A landscape with many peaks, sampled at points; each row gives a point and its height.
From any point a climber steps to the highest of the 2 points nearest to it. It stops when none of these is higher. Distance is the straight distance between rows; heights are no part of it.
rami h=169: [ 18  12  -5  22  10  13  10 -10  -2  -2   4 -30 -21  19   5   1   7 -11
  -9   6  -2]
rus h=558: [ 13  23  20   2  10   6   4   0  -2 -16 -18 -31 -31   7 -18   4  -3  -2
   0 -38   2]
zegu h=480: [ 17   8   5  -1  21  11  19  -4   6 -20 -42 -38 -20 -14 -32  -2 -20   3
  -1 -23  16]
kose h=490: [  9   9 -10  -8  18  -4  24  -3  17   4 -52   4   6 -25 -19  -2 -11  -1
 -15 -10  13]
katut h=396: [  2  -1  -8  13  -6 -22   9  13   5   5  -6  36  -4 -13   3 -11   4 -26
  -8 -15  10]
Temup h=432: [ -1  -6  10  20 -21 -18  20  25  -6   1  -3  29   0 -19  19   0  33 -15
  -2  -1  -2]
Vub h=414: [-15   8 -24 -34  -9   9   6   8  -1  31 -15  18  38  -9   3 -43   0 -15
  11  -2  18]
ton h=304: [ -3  -3  31  -8  13   0 -19   1  19 -10  30   7   2  25  -7  25   2  38
 -16  -8 -23]
tabof h=151: [  6  17 -18  26  24  24  21 -14  -4 -15  19 -28 -33  17 -13   7   9  11
 -17  11   4]
fuvi h=51: [-19   8  -7  -2   5  -2  -5  11  14 -11  13  34 -15   9   6  44 -21  17
 -32   0  26]
nek h=95: [  7 -21 -25  -7  10  -3 -12   6   7 -22  20 -16 -22 -27 -16  41 -18   3
 -10  24  -2]
pake h=413: [ -1 -32   3   8  -5  10  27  13 -15  15  13  11  10 -16  -7  29 -10 -10
 -21  44  14]
vem h=275: [ 12  -7 -12  16   8  -4   4   1  23  -4  17 -16  12  15  -1  -4  -9 -11
 -21  43 -13]
Voner h=486: [ -6 -17  13  13  -2   7  46  10 -17  18  24   4  11   4   7   0  27   5
 -10  46  -6]
nele h=517: [ -4 -20  20  45 -16   6  12   8  -6 -28   5  23  15 -23  14  17  46  16
   3   6  -7]
bitos h=323: [-22   4  -3   0  19   0 -15   0  -8 -18 -38 -41 -38   7   0 -17 -24 -20
   8 -11  12]
kipo h=114: [  8 -23  -9   8  24  20  -3  -3   5  -5  25 -32  -7  -2 -24  42 -13  17
 -21  31   1]
tasuf h=351: [-10 -22  37  -3  -6  13  12  23  13   1  16  20  13  22  13  27  19  35
 -12  43   6]
raroz h=297: [ 19  -8  26  15   4 -11 -22 -13   0  -2   3 -11 -12  18  21 -21   5  -8
  22 -22 -26]
Golun h=640: [ 11 -15  45  -3  -1  12  27   6 -17   7  -8   5  -5  -1 -22  21   5   0
 -19 -16  13]
Kes h=362: [ -1  19  10 -34 -11  -4   1  -6 -14  10  -8  10   9   5  -9 -15  -1  -9
  15 -21 -10]
lave h=593: [  6 -19  46   9 -12  17  35  12 -28  10   3   2  -6  -2  -4  19  33   8
  -7  -3   4]
razi h=319: [-11  29 -37  14 -10 -24 -13   9  19 -13  -3  26 -20   1  22   7  13 -15
 -11  -8   5]
paf h=253: [ 25 -28  16  29   3  -6   4   2  21  -7  14 -10  12  24   1 -35  31  -2
  -2  16 -16]
nesiv h=80: [ -6 -10 -29 -15  -1  -4  -7   9   2 -12   0  -3 -19 -27 -23  54 -26   5
 -18  18  20]
gab h=590: [ -9  -4 -12 -15  20  -1 -34 -14  -7  18  25 -20  11  18  12 -26 -35 -16
  24   7 -18]
veve h=736: [  7   2   3  30 -28   1 -14 -17  -8 -25 -48  -5 -10  -2  18   0  27  -7
  26 -25   3]
veb h=533: [  2  -5  31   2 -12  -4  23  17 -10  18  14   3  10  -1   6   7   9  -9
 -11  25 -21]
Nas h=218: [  7  15   9   3  18  -7 -27   3   5  18   0 -36  -7  29  16  -2  -9  -1
   3   6 -34]
Ribat h=341: [  1  13  26 -16 -22 -10  -2  -4 -17   0 -20  12   7  -7  -4  -2  20  -5
  24 -18 -21]
leti h=595: [  5 -26 -23  12  14  -8  -6  -2   3 -11  34  40   6 -24  -5 -12 -19 -13
  -1 -18  12]
vono h=454: [-10  22 -32 -17  17   4  -1  -6  21   5 -21  20   7  -8  -4 -35  14   3
   6 -39  25]
sil h=376: [ 13 -10  -5  17  19   0 -13  -3  -3 -14 -11 -40 -27  -8  -6  -5 -29 -23
  17  -4   5]
rikud h=65: [-14 -12 -19  -4   4  -4  -7  11   9  -5   9  26  -7 -14 -10  47 -32   4
 -23  12  27]
nimo h=352: [-16  30 -40 -17 -11   5 -17   2   2  -7  23  16   1   8  18 -17   1  -6
   7 -22  12]
Mal h=133: [  4  -5 -23  17  35  22  21 -25 -13   3  23 -22 -20  10 -32  23  -4  19
 -12  28   4]
Lepuz h=422: [ -3  12 -10 -20  24  -5   7 -12  10  -4 -57  -9   0  -6   0 -24 -20  -4
   5 -16  11]
motir h=30: [-12   6  26 -14 -29 -19   2   8   0  14  22  22   8   4  13  21 -13  31
 -21  34  -5]
sanik h=457: [-12  -4 -35 -29  19  11   1 -12   9  28 -37  10  34 -20   6 -43  -9 -10
  12  -1  20]
Rofit h=446: [  4 -36  -7  25   9  12  42  -2 -17  11  22  14   6 -10  -8   2   8  -4
 -15  44  14]
teka h=381: [ -7 -32  23   3   4  10  18  21   8   6  19  24  16   7   7  26 -13  11
 -23  51  15]
fego h=16: [ -8  21  18 -12 -28  -9 -23 -10  -4   5  23  10  20  -1   2  16   2  35
  10   8 -34]
nimem h=385: [ -9  11 -16 -32 -25   9  -1   6 -14  25  20  15  31  -1   8 -30 -13 -19
  10   0  10]
gune h=39: [-20  12   6 -18 -15 -13  -8   4   5   2  23  38  -5  10  14  33 -20  36
 -22   9  17]
vope h=189: [ 18  12  -1  13  19  15  -2  -3 -12  27  -3 -48 -10  22  -2   6  -5 -10
  -2  14 -13]
fuga h=582: [-29  -8 -20 -28  13  -7 -22 -15 -17   4 -20 -23  -3   8   2 -23 -33 -26
  19  -3   8]
lipe h=9: [ -3  22   7 -21  -8  -5 -19  -9   5   7  40   1  12  17   4  -4 -10  22
   6   0 -30]
mobi h=497: [  9  11   5 -18   3   7  14   0  -8  10 -24 -32  -1  -7 -38  27 -24  -9
 -13   6   5]
Kud h=252: [ 17 -15  -9  19  11   5  16  -4  16  -1  21 -13  13  30 -15 -17  19   2
 -18  36  -9]
vid h=324: [-21  34 -41  -2 -12 -17 -18   5  18 -10  25  34 -10   0  17   4   1   8
 -10 -11   7]
Golo h=364: [-13  19 -13 -27 -31 -12   1   4 -11  27  32  25  23  -5  11 -15 -23   5
  -4  16   7]
dile h=399: [ -4  22   0 -29  -2  -5  -8  -5 -11  19   3 -13   5   6 -15   0 -38 -11
  11   0 -10]
Nibu h=665: [-23 -10   0 -16   8 -13 -27 -21 -16  13   0 -15  -3  28  28 -27 -15 -24
  17 -10 -14]
gaf h=272: [ 36 -25  31  37  -2   3   6  -4   7   6   9 -16  -5  13  13 -28  21   2
   9  -6 -22]
tizof h=326: [ -1 -19  41  -5   2   5 -13  13  23  -8  18  14  11  30  -3  30  16  41
 -16  15 -10]
dup h=514: [-23 -13 -39 -38  17  17 -17 -14  -5   4 -27 -21  20  -7   3 -37 -19 -14
  18  -8  26]
Ponen h=591: [ -1  -6  31  -9  -6  -2  13   7 -10  -6  -4  31  -7  -2 -11  18   8   3
 -14 -29   6]
mog h=412: [ -6  23 -24 -17  -5   7 -15 -10   8 -19 -23  16   1  -4   3 -25  31  11
  22 -54  16]
ded h=248: [ 15  14  14   7  10  -4 -31   4  18   0   8 -25   8  23   0   8  16  25
   1  -2 -44]
vufet h=559: [  8   7  11 -19  -4  -1  30   4  -5  12 -38  -2  10 -12 -26   9  -9 -11
 -19   4   7]
runen h=489: [  7  -9  20  41 -18  -7  -9  -3   0 -29  -2  17  14 -17  19  -5  33  -1
  21   3 -25]
Tunun h=694: [ 28  -5  18  34 -31  12   3 -17  -6 -13 -24 -18 -24   8   9  -5  30   4
  21 -30  -2]
fozi h=342: [-11  15 -24 -11 -19 -22  -2   4   0  16  20  24  11  -8   5   1 -38  -4
 -13  23   4]
tobe h=633: [ 20  21  14  17 -12  12   2 -14  -9 -22 -20 -27 -26   6  -7  19  32   7
   3 -32  -2]
tede h=493: [  3   1  30  14 -21   7  13   8 -19  14   4 -11  15  -6   7  15  39   6
   7  28 -31]
dar h=276: [ 19   5  31  15  16   6 -11  -3   6  -9  18 -15 -11  16  -6  20  16  21
 -11 -25 -26]
Ruzi h=510: [ -2   4 -43  -7  31   5  -1 -11  26   4 -21  15  10 -32 -23 -28  -3   4
   8 -29  30]
zuf h=370: [-25   6 -13 -14  27  -3   0  -5   6 -13 -66 -32 -19  -3   4 -21 -22  -7
  -1  -5  15]
Salo h=674: [  1 -13 -41   3  17  -3 -20  -8  -2 -15  18  10  -4 -15   3 -25 -26 -25
  22 -17  15]
geruk h=584: [ -5 -10 -52  -4  19   9 -18  -3  12 -10 -10   1  -1 -23 -10 -38 -10 -13
  23 -33  41]
piz h=549: [-12 -24  38  17 -11   4  25  26 -17  -9   9  21   5 -15  18  30  42  15
   5   5   2]
gevi h=361: [-16  20 -30   2  -7 -27  -3  11  18  16  -7  43  -3 -11  -3 -10  14 -21
  -7 -14  17]
pulig h=379: [-12  23 -29 -22  -9  24 -23   4   0 -16   4  -3   5  10  18 -27  18  -9
  15 -42  21]
godu h=427: [ 26 -15   8   9   8   8   5  -9  -1  -3 -38 -48 -19  -7 -24  -9 -24 -10
  17 -21  13]
Kof h=317: [  4   7  17  -2  -7  -8 -30 -18 -11  -9  -1   2   1   8  16 -11  14  -5
  33 -20 -29]
keben h=754: [ 21  -6  22  24 -30   6  25  -3 -18   4 -19  -7 -10  -2  12 -13  37  -9
  16  -6  -1]
nuto h=441: [  9  -2   2 -21   3  -5  -8  -3 -13  19   0 -22   7 -14 -32  22 -37 -12
   6  10 -14]
Ninip h=22: [-18  10  31 -12 -35 -12  -3   9 -13   9  12  19  18 -12   5  24  10  25
   6  17 -26]
Zer h=462: [ 12 -19  20  30 -14 -17  10  10   5 -17  11  24   0 -10  27 -21  25  -7
   9  -4 -16]
Tuz h=308: [ -2  10 -23   1  -3 -24 -10   2  23  -6  18   7  10  10  19 -10 -29 -11
 -12  36 -12]

For each start below, name the point where the climber stops.
nimem -> Nibu
Ninip -> veb
kipo -> veb
Nas -> veb
mog -> Salo
tasuf -> veb
razi -> Golun
Kes -> vufet
Kud -> Nibu
paf -> vufet
